Each row is a point on a tangle of strands that fork, close into loops and nearly touch. The rows are in no order.
(in the rows, 128 means zero)
Two points are linked if the straight distance between their rows is under 85. Some points are linked to none.
perag: [139 177 151 131  91  97 135  54 139 138  99 113 132 109 144  99  82 166
 157 157  90 204  60 146 152 110 100 148  75 137 133 105 109 176 177]
zuzad: [134 108 136 109  79 138 125 118 138 102 111 149 166 120 145 110 119 166
 160 147 161 190  89 162 190 128  61 127 127 131 140 114  15 120 148]
Bodu: [101 114 143 157 127 174 163 157 144  95 156 142 128 110 115  93 149 131
  84 132 120 181 117  78 114 119  70 199  91  96  96  65 105 108 154]
fosas: [ 92 164 139 134 171  84 150  72 125 167 110  62 141 109 144 135  60 115
 168 148 108 136  88 142 122  91 175 127 120 143 124 166 179 205 121]
Sav: [154 130  84 102 142 119  99  89  93 121 158 117 174 177 136 163 134 156
 169 151 153 102 129 161 150 144 182  98 177 133 163 161 172 112 105]
fitu: [147 177 144 132  81  99 142  45 128 124 115 100 166 117 130 101  98 180
 171 167  97 218  53 147 157 110  99 155  72 124 145  99 109 167 177]
pazav: [101  69 130 150 136 160 143 192 145 103 155 179 110 123 128 121 149 137
  95 113 151 147 148 115 128 143  46 158 133 126 107  68  79  83 142]
lon: [143 148 158 145 103 123 135 138 154 152  86 140  86 100 131 110 131 111
  98 120  96 144 127 106 123 119 109 134  98 116 117 122 105 155 144]
vanab: [ 93  94 141 172 131 183 152 180 137  89 170 161 128 113 108 102 160 131
  71 113 125 164 135  76 119 131  59 205  93  98 100  62  94  95 141]
Feni: [173 173 140 154  60 141 136  89 126  91 151 110 177 121 100 104 160 150
 138 169  95 225  79 101 137 120  97 189  78  65 136 100 108 130 160]
dud: [ 57  97 139 133 214 155 161 161 154 133 122 142  58  98 142 114  89 106
  84 128 144 119 125 118  88 120  79 126 140 163  84  95 133 129 145]
mer: [161 149 137 111  64  95 115  97 129 144  93 124 139 136 143 124 113 150
 156 153 114 145 103 150 175 114 136 116 127 136 152 140  79 176 134]
dut: [ 95 144 140 127 127 129 171  66 134 113 137 104 172 124 120 104  93 186
 146 177 123 224  50 130 121  99  95 172  78 126 118  77 119 152 168]
Togi: [111 155 139 125 116 111 160  47 129 123 132  91 174 121 127 105  88 188
 164 178 113 223  47 138 140  98  94 161  75 129 135  87 125 161 175]
Tumob: [146 162 113 115 126  91 115  81 111 131 141  92 167 147 116 151 134 134
 170 153 122 101 131 139 143 115 206 104 156 119 160 173 176 159 106]
renu: [110 170 150 129 137  86 141  86 141 172  98  70 127 113 120 132  84 103
 153 138  95 126 112 135 125  92 194 122 119 129 126 168 172 190 116]
dizo: [147  97 121 110  98 117 100 159 128 135 104 166 108 152 167 130 124 144
 141 121 155  87 147 164 161 148 112  97 172 167 138 133  72 117 124]
Maz: [165 127 148 170  82 152 126 174 149 110 103 171 103  93 136 103 151 110
  93  97 109 181 130 112 146 138  21 160  93  83 118  95  36 127 143]
Dizu: [117 125  94 103 183 110 107 117 110 143 126  99 126 155 167 164  79 117
 153 113 144  76 134 171 116 149 198  86 174 167 126 186 186 133  81]
nen: [ 82 148 141 130 183 109 149 111 139 156 104  96 105 102 140 129  73  97
 128 137 115 127 102 130 106  94 154 116 132 148 108 143 164 175 129]
Kudol: [164 148 125 139 105 133 119 127 110 102 169 127 159 122  92 134 189 111
 118 144 121 120 146  87 129 123 145 139 131  81 148 126 158 103 127]
zefe: [174 173 147 123  77  95 110 107 132 155 112 103 129 127  89 134 161 104
 144 127  93 108 145 110 136 112 200 113 109  97 155 172 143 160 106]
Damu: [ 74  64 116 135 185 170 143 181 134 114 159 172  94 133 133 132 123 144
  98 115 165 127 145 124  93 153  63 138 149 150  97  84 122  70 138]
duba: [167 159 130 136 123 118 107 128 121 119 150 106 147 107  81 136 183  83
 125 120 116  81 161  89 115 123 193 115 118  86 145 157 182 117 115]
linal: [129 143 141 124 119 120 146 109 137 134 113 125 119 121 134 126 131 127
 124 153 118 149 115 118 128 109 122 125 127 126 131 116 123 149 145]
seb: [110 117  97 110 197 119 103 136 124 149 119 103 101 146 164 157  75 102
 137  97 142  69 143 161 105 149 191  85 168 175 112 186 188 126  79]
dibev: [113  93  79  86 170 130 106 118  91 126 131 131 123 182 189 155  78 165
 143 132 178  88 116 199 133 169 137  89 179 195 131 145 133 111 107]
fazu: [156 122 157 159  99 137 128 191 152 152  89 172  69 100 118 114 156  86
  76  67  97 115 168  96 125 137  79 131  90 113 122 115  75 139 123]
sima: [139  95 104 109 128 125  90 159 120 147 110 159  96 169 171 147 112 144
 131 103 161  58 164 167 130 167 148  81 179 169 130 148 126 102  99]
lan: [103 123 119 119 123 135 161  79 116  99 165 112 218 148 104 134 136 188
 160 185 140 204  70 133 134 106 123 164 111 120 134 101 117 129 145]
libe: [149 139 149 181  97 165 138 173 126 105 129 153 108  89 107  96 169  93
  57  96  96 151 139  72 122 134  59 187  70  78 121  86  90 128 144]
kenul: [111  90  73  90 160 136 121  98  91 107 168 130 182 183 150 161 115 186
 165 150 176 143 101 182 137 152 137 113 164 165 141 136 135  88 116]
dige: [173 136 137 139  99 122 101 161 135 141 118 137 116 123  89 135 185  90
 113  82 114  66 185  98 117 137 166 103 115 108 147 157 145 116 104]
mefu: [174 181 137 159  68 144 132  91 122  86 158 102 173 117  88 100 172 135
 118 168  88 200  91  86 129 117 114 192  75  54 139 102 128 129 155]
vos: [155 111 118 125 116 123  95 163 128 134 128 157 111 135 127 143 160 117
 122  94 134  65 182 123 126 152 148  95 152 123 145 143 146  88 103]
Milom: [ 79 111 138 109 164 132 154 119 142 143 102 140  86 128 152 117  79 151
 119 155 141 148  96 148 140 108  75 112 127 176 104  96  91 153 154]
koro: [ 64  97 128 129 203 166 167 150 140 106 160 132 107 116 126 120 110 119
  98 137 150 146 115 111  84 117  90 150 142 141  87  96 146 107 142]
zin: [157 185 142 135  83 100 137  53 122 130 123  99 158 113 115 119 124 152
 152 173  91 192  81 123 143 107 131 155  93  96 146 119 137 167 156]
puzu: [129 167 154 174 107 167 153 128 144  91 140 131 112  96 120  72 137 121
  75 130  89 207  96  81 110 117  66 207  60  89  94  67 110 129 167]
kivi: [ 75 142 118 126 215 108 150 115 127 138 125  79 126  97 139 142  65  84
 139 146 115 129  99 143  97  89 160 124 142 151 102 156 185 174 122]
vugu: [180 154 144 147  78 125 122 140 132 131 115 139 123 108 106 120 178 103
 110 122  93 135 139  90 130 124 115 135  93  89 142 129 109 137 129]
pab: [100 127 123 134 180 140 138 141 124 117 145 118 126 112 124 135 129  94
 108 130 134 109 138 108  93 122 140 121 150 123 118 131 180 112 129]
kup: [105 133 136 107 128 101 142  80 119 148 101 108 138 138 154 124  81 169
 156 165 136 150  79 161 159 104 115 118 124 168 140 112 100 179 151]
vedim: [166 174 149 123  57  72 119  56 129 165  86  95 148 130 148 113  84 166
 182 153  90 163  75 161 179 113 147 132  90 134 156 142  95 208 149]
bapav: [111 122 128 117 105 134 155  87 129  93 145 116 217 138 111 118 127 196
 167 180 140 221  53 131 146 109 106 168  93 120 129  94  85 127 154]
nenu: [147 160 114 112 122  84 122  60 100 136 144  87 189 153 117 152 134 152
 182 173 121 120 109 149 154 108 191 106 151 121 173 157 164 167 111]
guza: [ 86  79  77  88 185 143 130 108  96 108 165 132 159 178 157 159  96 182
 150 149 182 139  95 186 124 159 118 113 157 183 126 133 128  87 117]
tunuk: [ 87 131 145 129 172 124 146 132 150 157 102 119  87 106 142 128  92 103
 110 128 122 117 125 125 101 105 135 111 138 152 104 133 148 156 129]
Lopem: [151 157 144 121 112 102 119 112 134 149 118  99 134 127 104 139 145 105
 140 130 104  99 138 117 128 110 198 108 128 115 149 164 158 153 113]
gidet: [164 143 119  97  84  80  99  94  98 145 121 106 172 177 148 145 116 165
 182 150 132  90 120 182 173 129 192  95 160 153 171 165 119 178 116]
kimiv: [158 123 128 129 107 119  99 167 136 150 112 146 102 136 115 142 161 106
 120  76 125  57 188 119 120 148 171  91 136 131 145 163 143 101  94]
gopid: [149 111  90 112 156 131  84 151 123 144 118 138 113 145 144 150 115 113
 127  88 152  49 181 144 108 176 185  84 165 137 129 175 185  81  79]
nodu: [156 120 138 151  83 143 129 163 149 110 111 166 113 105 132 113 155 119
 111 112 123 171 131 120 154 139  42 150 114  95 126 101  48 123 138]
Nesu: [127  85 100 131 142 156 116 159 114 107 169 166 137 147 128 147 154 136
 113 118 160 113 164 122 118 161 108 128 157 114 131 113 147  58 122]
Forek: [154 126 136 134 108 126 121 151 137 132 124 149 111 127 122 131 166 113
 116 120 118 107 156 110 132 126 120 114 136 116 143 127 118 119 126]
zore: [113 120 144 158 145 152 143 174 127 111 145 142 104  84 109 113 163  81
  68  98 115 102 159  75 102 130 105 151 113 109 116  97 141 108 141]
pon: [152  99 120 113  78 130 108 147 129 110 119 167 139 136 151 128 147 144
 154 134 155 133 139 156 177 138  83 108 161 132 139 128  46 109 132]
Gimu: [ 91 138 146 104 148 100 146  85 130 162  91 109 108 133 164 115  54 164
 144 155 131 140  75 164 158 104 119 112 113 181 124 120 102 202 147]
Pur: [142 110 143 123  75 152 133 133 151  92 122 163 161 111 139 107 138 155
 142 134 158 204 102 142 179 139  38 145 117 110 123 109   9 113 149]
furag: [145 142 126 120 107 111 128 110 125 135 123 128 136 132 127 137 145 133
 137 151 121 129 125 129 140 114 140 117 146 121 146 130 124 141 132]
nek: [159 139 106 120 138 119  86 136 121 132 137 122 135 130 112 148 149 104
 138 102 134  58 174 122 113 145 199  91 149 115 144 170 189  95  92]
kogi: [127 153 121 112 137  93 138  58  99 140 131  91 179 146 132 139 113 157
 172 174 123 138  94 154 151 105 166 118 143 134 160 149 153 175 126]
riluz: [ 80 153 154 120 149  95 151  81 145 183  78  98  90 119 162 113  50 142
 144 142 114 143  83 150 142 101 138 118 107 174 110 131 130 210 140]
Nuroz: [126 130 113 130 164 147 124 138 115 100 169 123 152 116 112 139 153 101
 115 128 138 100 146 103 100 133 150 128 148 104 129 133 187  89 125]
dumar: [148 166 137 144  82 132 147  75 130  93 143 109 181 121 107 101 139 165
 147 172 105 231  67 115 137 114 100 187  78  90 128  93 109 132 167]
luzo: [113 164 149 127 117 109 153  64 135 137 106 107 129 110 137 108  88 154
 144 166 106 189  72 134 135  99 110 141  92 132 122 100 130 175 165]
Zef: [145  93  87  91 119 131  93 124  95 117 137 152 152 180 166 149 115 170
 165 143 178  95 136 187 158 163 131  94 180 167 146 137 107  90 116]
sefip: [ 89 132 139 127 145 140 173 100 135 111 142 112 155 122 121 105 110 164
 129 174 133 203  75 122 117 105  95 167 100 125 103  82 127 140 159]
defut: [118  86 137 126  96 156 136 147 155  93 136 163 158 121 131 114 140 165
 139 140 163 201 103 138 162 137  48 149 118 120 113  93  28 102 143]
tuzup: [ 91 148 143 124 144 123 165  85 134 131 117 112 132 113 133 111  94 150
 125 166 121 183  79 133 125 100 103 143 114 136 112  93 131 162 162]
fenar: [156 149 169 117  68 116 116 154 150 184  78 103  77 137  90 119 142  82
 125  65  95  85 192 130 128 119 179 101  97 132 139 190 120 146  97]
solaf: [127 131 144 175 110 171 149 167 119  93 157 145 121  92 101  99 178  96
  58 103 104 141 145  59 121 126  77 198  82  81 113  79 110 103 143]
vuzim: [129 143 136 108  98  96 124  83 122 145  95 118 147 136 152 123  96 166
 159 163 124 151  87 164 174 106 125 119 121 152 146 122  88 177 148]
Nuvap: [157 172 138 129 131 110 107 118 126 127 139  86 153 104  74 139 166  78
 138 124 106  88 152  97 112 112 217 113 113  93 140 172 193 137 111]
ris: [ 77  73 120 134 197 159 147 175 139 125 139 171  69 122 145 130 111 128
  92 108 160 106 146 133  97 152  66 122 155 161  93  89 124  86 134]
matad: [ 70 104 140 139 195 163 164 161 141 118 139 139  87 101 128 112 115 107
  86 126 138 131 127 104  90 117  83 148 130 139  89  87 134 118 149]
Ridi: [163 188 141 139  73  98 137  43 123 117 127  95 168 114 124 112 118 166
 164 168  85 219  61 135 149 112 113 159  78 101 149 109 124 168 169]
tak: [131 130 123 148 170 140 111 178 124 113 133 124 127  80  93 136 156  60
 100  74 131  55 191  89  88 148 167 116 119 118 118 143 193  91 114]
Gos: [101 133 148 141 140 147 162 130 140 116 133 131 111 104 124 101 131 122
  96 145 120 171 108  97 108 108  90 164 108 112 102  86 126 130 159]
Nugov: [ 57 118 125 121 220 130 162 120 135 135 122 108  94 111 153 134  65 111
 122 145 139 131  98 146  95 104 114 116 144 170  92 127 152 157 135]
meb: [145 179 157 120  75  64 128  57 130 183  90  82 138 135 145 117  78 159
 180 146  91 149  91 157 166 108 173 132  92 147 148 163 125 219 136]
zupi: [125 121 104 115 173 120  98 150 125 148 116 118 102 137 142 152 101  98
 129  91 140  58 165 147 100 148 189  88 161 153 119 178 187 103  85]
Geb: [102  81  81 114 210 154 128 151 112 116 145 144 102 135 159 153  98 122
 108 113 172  96 149 150  89 172 118 113 170 150 104 136 174  63 106]
fubur: [115  72 111 126 145 139 115 176 133 132 121 179  78 142 164 136 122 142
 120 104 163  93 155 151 131 155  81 103 170 167 116 102  99  85 124]
zoge: [111 133 107 112 172 111 132  98 111 133 139 111 141 144 144 153 107 125
 150 141 138 110 114 151 121 119 167 101 170 151 137 155 165 146 113]
Fomil: [119 135 148 175 107 185 154 145 136  82 157 133 131 103 105  80 162 127
  72 130 101 194 109  63 120 125  65 220  71  79  96  65 102 114 155]
munuv: [126 154 156 148 115 142 154 129 150 122 117 135  97  94 129  94 131 117
  89 137  99 176 105  92 113 113  77 163  90 104 104  83 114 141 163]
ratot: [ 87  65 124 145 160 167 144 186 139 107 167 180 107 129 130 130 142 145
  97 110 159 134 149 117 111 152  64 150 142 130 104  75 106  72 134]
pov: [140 137 139 117 114 115  97 155 143 161 106 104  99 139 103 135 131  82
 135  68 122  51 195 132 113 132 211  86 134 138 136 193 169 119  85]
tiru: [138 130 108  97 112 100 111  90  95 131 129 114 170 175 153 147 112 170
 173 158 145 105 111 177 168 128 159 103 164 160 166 146 117 151 123]
kanu: [159 112 111 137 123 134 101 163 121 121 148 160 126 127 119 145 171 113
 113  99 137  73 179 108 123 160 133 109 142 108 145 129 155  72 110]
vona: [111 117 149 149 164 134 132 177 143 139 117 138  88  85 116 126 140  68
  85  77 121  76 174  91  93 134 138 115 114 134 112 131 156 112 126]
mevub: [ 89 123 127 137 140 159 167 114 127  88 174 117 188 136  99 117 146 161
 124 171 135 196  89  95 103 105 124 188 113 101 107  93 138 115 149]
Nefa: [117  68  92 125 151 157 113 161 117 111 160 173 132 153 144 152 140 151
 126 120 170 120 158 139 124 169  91 124 163 131 121 103 131  49 120]
Moz: [155 154 132 156  80 158 136 112 115  74 188 108 189 127  80 106 194 135
 115 164 106 191 103  74 129 119 124 196  90  52 133 102 126 112 142]
muzus: [116  90 128 123 132 135 124 163 143 141 103 173  77 136 161 128 123 138
 119 113 145 105 146 147 134 137  88 106 157 164 119 108  86 119 133]
nuf: [163 143  96  98 129 101  92  88  97 130 147 111 171 182 136 159 125 150
 178 143 147  76 131 171 149 145 202  87 175 138 167 175 173 137  96]
vedu: [155 100 111 106  88 124  95 146 120 117 123 164 137 155 158 137 139 154
 154 133 157 109 142 167 168 145 112 104 173 147 146 131  77 103 126]
gupid: [105 129 125 125 127 143 160  93 123  95 169 112 201 142 101 123 145 169
 140 180 137 201  86 113 124 109 127 169 115 104 124  97 130 125 146]
Momi: [109 134 146 132 137 134 152 125 139 130 119 130 106 107 130 116 123 120
 102 148 119 150 115 111 114 106 108 135 125 128 113 108 132 139 152]
kida: [155 141 173 128  69 125 125 168 156 190  63 119  52 131 101 111 138  83
 104  50  89 102 186 124 128 123 142 113  83 128 131 176  94 151 109]
nus: [153 125 139 121  89 118  95 171 141 167 102 126  89 147 103 134 153  91
 124  55 122  48 209 132 121 142 189  87 124 140 141 184 142 109  86]
Rekef: [133 105 131 118 108 119 113 155 136 143  98 161  96 141 157 126 129 137
 129 120 138 104 141 149 152 132 103 101 159 159 128 122  80 131 128]
timam: [164 162 107 115 137 106  99  99 109 125 155 101 166 141 101 152 156 114
 159 143 127  91 143 127 128 122 210 102 155 101 159 173 194 125 105]
big: [127 141 118 106 119  94 132  71 101 141 123 107 163 157 146 143 106 161
 169 163 131 126  98 166 163 112 154 110 148 154 161 143 126 169 128]
Dem: [132 148 134 124  82 128 144  80 132  96 142 114 201 126 111 110 131 181
 158 172 124 237  60 131 151 114  93 175  82 100 130  89  87 132 163]
naze: [151 159 132 126 138 113  97 138 133 142 125  83 140 107  78 140 147  64
 144  95 113  70 172 107 106 115 222  98 117 114 136 189 197 128  98]
Kegod: [155 128 113 118 100 119 111 121 116 118 142 136 152 150 123 145 163 134
 145 147 131 120 143 134 146 128 143 109 154 117 156 133 126 113 120]
Rutav: [140 169 161 166 102 150 145 121 148 111 121 134  96  94 125  79 130 113
  82 131  79 200  98  88 113 119  70 183  60  93 103  84 113 146 169]
Nol: [117 123 141 170 129 172 147 166 117  87 174 137 144 101  94 107 183  98
  73 112 118 132 145  63 116 127 102 190 100  85 117  87 134  94 141]
deguz: [140  98 127 106  83 130 113 135 136 104 120 161 150 130 153 121 126 157
 160 136 168 152 116 171 189 138  73 113 156 142 142 123  22 115 140]
fir: [ 99 144 114 115 175  92 140  80 112 143 127  82 154 134 141 150  85 121
 163 149 120 115 101 154 125 108 182 107 155 149 134 165 174 175 109]
ravu: [172 136 131 138  85 125 116 147 126 121 129 149 129 120 114 131 181 114
 112 125 108 122 150 104 140 131 117 128 129  94 148 128 107 120 127]
Mova: [161 161 164 117  70 115 112 136 143 172  92  86  95 133  71 126 155  76
 139  72  93  82 188 116 129 109 205 104  93 115 147 200 142 148  93]
kivuz: [150 190 145 139  99  92 142  52 129 146 123  91 153 107 114 123 118 135
 152 165  88 169  84 119 139 100 159 144  96 100 145 130 157 178 145]
gopa: [ 95  80 129 113 139 149 137 153 144 119 123 162 110 135 145 122 116 163
 126 140 165 157 118 152 147 129  51 123 139 166 110  86  58 107 150]
pumez: [130 116 135 154 115 154 141 162 125  98 164 146 136 118 106 119 177 115
  90 124 126 139 153  86 121 133  91 162 115  94 127  93 122  97 139]
risit: [122 137 134 155 105 167 148 126 122  79 183 118 184 132  89 101 178 141
 105 159 117 192 102  69 120 115 118 208  97  75 114  88 129 103 145]
bar: [138 182 144 133 113  82 143  49 117 155 117  70 164 116 120 131 103 136
 170 170  97 150  87 129 139  98 176 138 112 109 151 148 168 193 137]
Gopas: [ 96 137 140 144 130 162 162 118 129  88 168 113 167 119 103 102 148 142
 105 160 120 187  98  85 110 110 107 192 102  95 103  87 136 117 154]
Las: [157 113 108 114 100 126 103 137 116 117 134 152 145 157 141 139 149 148
 152 140 146 117 147 149 155 137 126 106 167 132 150 131 106 105 124]
Fodiz: [163 119 157 131  68 120 112 185 159 170  67 159  60 132 127 109 137 108
 111  69 101 104 171 130 144 131 108 107 116 136 123 155  54 151 114]
debos: [117 120 129 151 171 138 119 189 137 128 116 127 102  78 108 131 138  54
  93  61 126  56 191  92  80 143 163 113 115 131 104 141 183 100 114]
kegaf: [116  55  82 115 156 156 110 159 109 120 147 175 120 168 156 149 116 162
 130 120 188 107 154 159 125 183  92 107 171 148 119 111 126  48 114]
Sizut: [105 124 113 117 179 117 125 120 123 135 124 113 114 136 148 145 100 114
 135 127 138  96 131 147 109 122 167 100 164 154 123 159 169 140 110]
folud: [134 110  98  90 122 118 101 109  94 119 136 130 167 181 160 149 112 178
 174 150 162 108 112 187 163 141 140  98 171 170 155 135 110 120 122]
Tamul: [ 89 154 120 118 187  79 151  72 109 153 126  62 157 126 150 144  66 120
 174 153 116 126  89 156 128 100 173 117 138 155 133 169 177 201 116]
Bug: [142  92  94  95 121 127  86 139 103 132 124 153 123 179 178 148 108 159
 149 127 172  75 142 185 149 168 135  89 182 168 141 140 114  97 111]
vizas: [164 116 147 147  84 127 116 192 156 156  71 175  64 114 129 123 147 100
 100  71 100 108 168 117 142 134  84 116 111 126 127 132  57 143 120]
git: [160 134 128 115  71 118 124 102 126 110 120 135 166 134 128 129 150 151
 156 164 130 171 103 142 173 117 102 130 131 112 151 119  69 132 145]
Toli: [136 132 168 159 112 135 144 178 152 151  91 154  71  85 114 110 153  82
  66  71  95 111 160  82 108 131 100 139  81 115 112 115 105 140 135]
tuvo: [112  83  90 115 194 143 112 154 116 140 125 154  79 142 168 149  95 126
 111  99 166  68 155 159 100 180 136  95 176 164 111 139 160  79  97]
leb: [ 96 122 136 122 167 118 131 141 143 155 102 130  86 125 148 137  97 104
 122 117 130  94 137 134 108 120 155 100 154 164 111 147 146 145 117]
ruvuk: [ 99  66 121 133 171 147 127 187 135 137 125 183  59 125 153 134 116 127
  95  96 159  86 161 134 116 156  68 110 161 158 109  92 115  82 129]
pamam: [140 113 138 144 106 144 137 159 135 110 139 157 121 115 120 122 168 118
  99 127 124 146 141 102 129 127  77 151 115 104 130  96  97 108 141]
gekub: [178 167 154 149  71 123 120 133 148 143  85 142 101 110 122 107 148 108
 108 114  81 156 120 101 129 122 101 141  84  92 133 131  91 156 141]
ged: [125 160 144 120 126  97 126 108 140 167 105  79 127 124 109 136 111  95
 150 125 100 107 136 124 125 100 205 107 125 125 138 178 168 167 109]
Kulo: [132 142 137 116 132 108 100 143 135 158 112  82 119 133  95 144 125  77
 148  83 117  62 179 131 110 123 226  91 130 134 136 200 182 126  83]
dazu: [148 129 145 135  98 120 128 150 144 146  94 152  97 119 134 119 145 115
 108 119 107 129 138 114 137 120 106 122 123 122 128 124  93 143 131]
doto: [175 155 102 114 134 113  80 120 114 132 149 104 151 137  94 149 158 107
 148 115 132  64 166 123 118 142 222  89 144 105 160 184 201 105  91]
peg: [168 140 149 189  81 160 125 175 139 109 110 166 104  89 120 101 160  92
  68  91  90 168 137  91 130 138  34 174  73  71 125  90  64 130 145]
kov: [180 172 156 119  62  98 104 115 138 171 104  86 115 139  71 127 160  94
 149 100  87  96 163 117 139 106 213 108  94 102 154 200 142 159  95]
rog: [141 132 120 138 156 137 111 154 121 116 147 122 132 107 107 137 160  84
 111 104 131  78 170  96 101 137 162 113 135 108 133 141 186  93 118]
vofek: [111 125 140 138 160 132 131 158 136 138 121 136  99 105 124 132 135  95
 102 113 128  94 152 104  96 121 138 115 141 133 120 128 155 117 128]
Zev: [ 74  65 103 133 181 172 147 158 135  90 182 164 157 157 128 140 134 170
 123 139 171 160 118 124  95 150  96 157 139 139  93  93 121  71 135]
Neb: [ 62  70 104 130 200 178 157 159 129  88 185 149 140 141 125 129 127 155
 110 133 168 154 113 120  79 150  96 155 140 145  84 101 144  80 130]
revu: [151  84 103 133 110 137 100 180 123 120 140 182 112 141 141 150 154 131
 121  96 153  83 182 131 141 169  97 111 167 120 138 110 112  63 110]
Nise: [ 56 112 131 125 223 142 158 146 145 130 124 120  76  99 145 124  75  95
 102 136 141 123 114 129  86 106 101 121 145 164  85 115 152 146 137]
Diz: [182 150 125 138 111 124  97 154 121 120 147 133 136 111  78 141 196  91
 120  96 120  65 178  91 120 140 181 106 112  93 151 150 169 103 105]
fened: [164 123 100 120 140 125  82 153 122 144 128 132 120 132 115 148 147 105
 129  80 145  40 194 122 109 169 197  85 147 119 144 175 190  81  82]
vev: [ 71 149 145 126 177 105 156  91 146 163  99  96 100 104 153 120  59 116
 135 150 113 140  89 140 113  99 137 122 119 159 101 129 147 194 139]
lidid: [154 137 103 101 118 102  91 111 108 139 128 120 138 171 147 155 123 139
 159 126 144  67 146 165 143 144 199  91 174 148 155 175 159 137  96]
mavuf: [138 104 140 145 104 147 136 172 146 119 122 173 102 110 136 121 152 124
 108 118 129 154 141 116 148 134  48 147 127 113 121  88  60 109 143]
Laz: [ 99  82 140 162 128 170 151 194 148  99 160 177 111 110 123 112 153 131
  80 106 132 165 143  98 128 134  40 181 110 107 102  62  71  93 140]
fula: [151 109 106 137 132 152 104 159 110 103 170 156 143 137 113 144 177 119
 107 111 149  89 176 104 121 158 126 126 145  96 145 117 160  62 121]
Taki: [170 141 168 127  55 122 115 170 158 184  56 138  62 140 115 107 132 102
 116  63  88 114 171 131 140 124 125 113  94 128 129 173  67 162 108]
bekek: [131  84  94 117 157 137 100 158 116 146 117 159  88 150 168 147 112 134
 117  98 166  61 168 153 116 177 134  87 174 155 121 141 153  76  96]
daka: [139 123  97 102 146 111  93 124 109 146 124 120 122 174 165 154 100 137
 150 114 155  63 147 177 127 155 195  80 180 164 136 181 168 125  86]
kof: [177 149 138 105  64  87 102 106 118 153 106 109 144 166 133 138 125 151
 169 142 114 104 131 160 173 119 182 100 146 139 163 167 102 181 112]
mibu: [ 90  87  89 121 206 163 137 145 111 103 171 137 127 134 135 145 116 127
 112 123 164 121 138 133  84 154 123 130 159 136 104 128 180  69 118]
pumip: [ 91  87  76  84 195 139 129 113  94 119 146 130 123 173 175 157  79 168
 141 137 181 108 106 192 122 161 124 104 172 192 122 139 136  97 109]
Poni: [142 174 146 125 100  71 134  49 116 174 105  75 153 136 138 126  95 153
 178 157 100 143  93 149 156 105 182 127 107 135 154 158 143 206 133]
Pas: [ 67  85 105 126 214 169 155 150 123  98 172 136 121 129 134 136 112 131
 108 133 161 137 125 126  78 143 103 143 152 145  90 117 162  80 128]
fal: [ 54 101 117 132 195 173 176 137 131  84 182 125 163 136 108 118 120 154
 121 156 151 177  86  99  82 112 118 181 126 133  80  96 144 115 140]
Tama: [179 154 139 111  57  96 107 110 129 148  91 128 135 146 130 126 133 141
 160 143 113 124 122 149 171 120 154 110 135 127 149 156  81 171 121]
Kofaf: [180 168 145 120  49  89 111  78 128 146  79 111 146 130 144 120 103 156
 171 146  98 159  91 159 180 119 134 128 105 132 154 148  74 193 147]
faso: [123 112  78  93 160 130 120  86  92 110 168 119 178 179 141 165 126 165
 161 154 160 126 116 174 135 153 156 110 168 146 150 148 164 101 111]
zetu: [111 122 141 143 147 145 147 156 138 123 135 138 103 101 120 123 147  96
  88 116 122 108 148  88 100 122 112 139 125 113 115 108 146 117 142]
zep: [ 54 132 113 119 230 118 161 111 124 134 127  86 112 102 148 139  54 101
 135 147 132 136  89 152  93  97 131 121 143 173  98 141 170 170 123]
Gubep: [129 137 161 169 132 146 144 178 139 128 117 143  94  73 106 110 162  65
  63  70 100  96 164  65 102 132 109 153  83 106 108 108 133 127 137]

How many points has the smallest loop of links through each point below? Write - if it is on no loop.
Rekef | 23
sefip | 7
kov | -
dige | 9
Gopas | 11
nodu | 9
lon | 6

A fork is a point with three links, a tip a point with one. Leave the first point through the second and follow the links. Name the first fork or tip that comes.
Mova, kov | nen
kov, Mova | vofek
vanab, Laz | vedu
Kulo, naze | kimiv
Zef, Bug | Pas
seb, zupi | tiru
Togi, dut | fitu

A piece is two or more points that can be reached from each other along the links. Count, over all rows, the pieces, the separate loops (a circle has one, a figure eight two, a Y none), the forks (points with three links) and the tips (points with one).
pieces | 6
loops | 8
forks | 8
tips | 4

Name the points in between on the shortest way along the links from the first point to the second, in order.
kanu, Nuvap | vos kimiv dige Diz duba
riluz, sima | Gimu kup vuzim mer Tama kof gidet tiru folud Zef Bug
gidet, Sav | tiru big kogi nenu Tumob timam doto nek fened gopid zupi seb Dizu daka lidid nuf
vizas, ged | Fodiz Taki kida fenar Mova kov zefe Lopem
linal, deguz | furag Kegod Las vedu pon
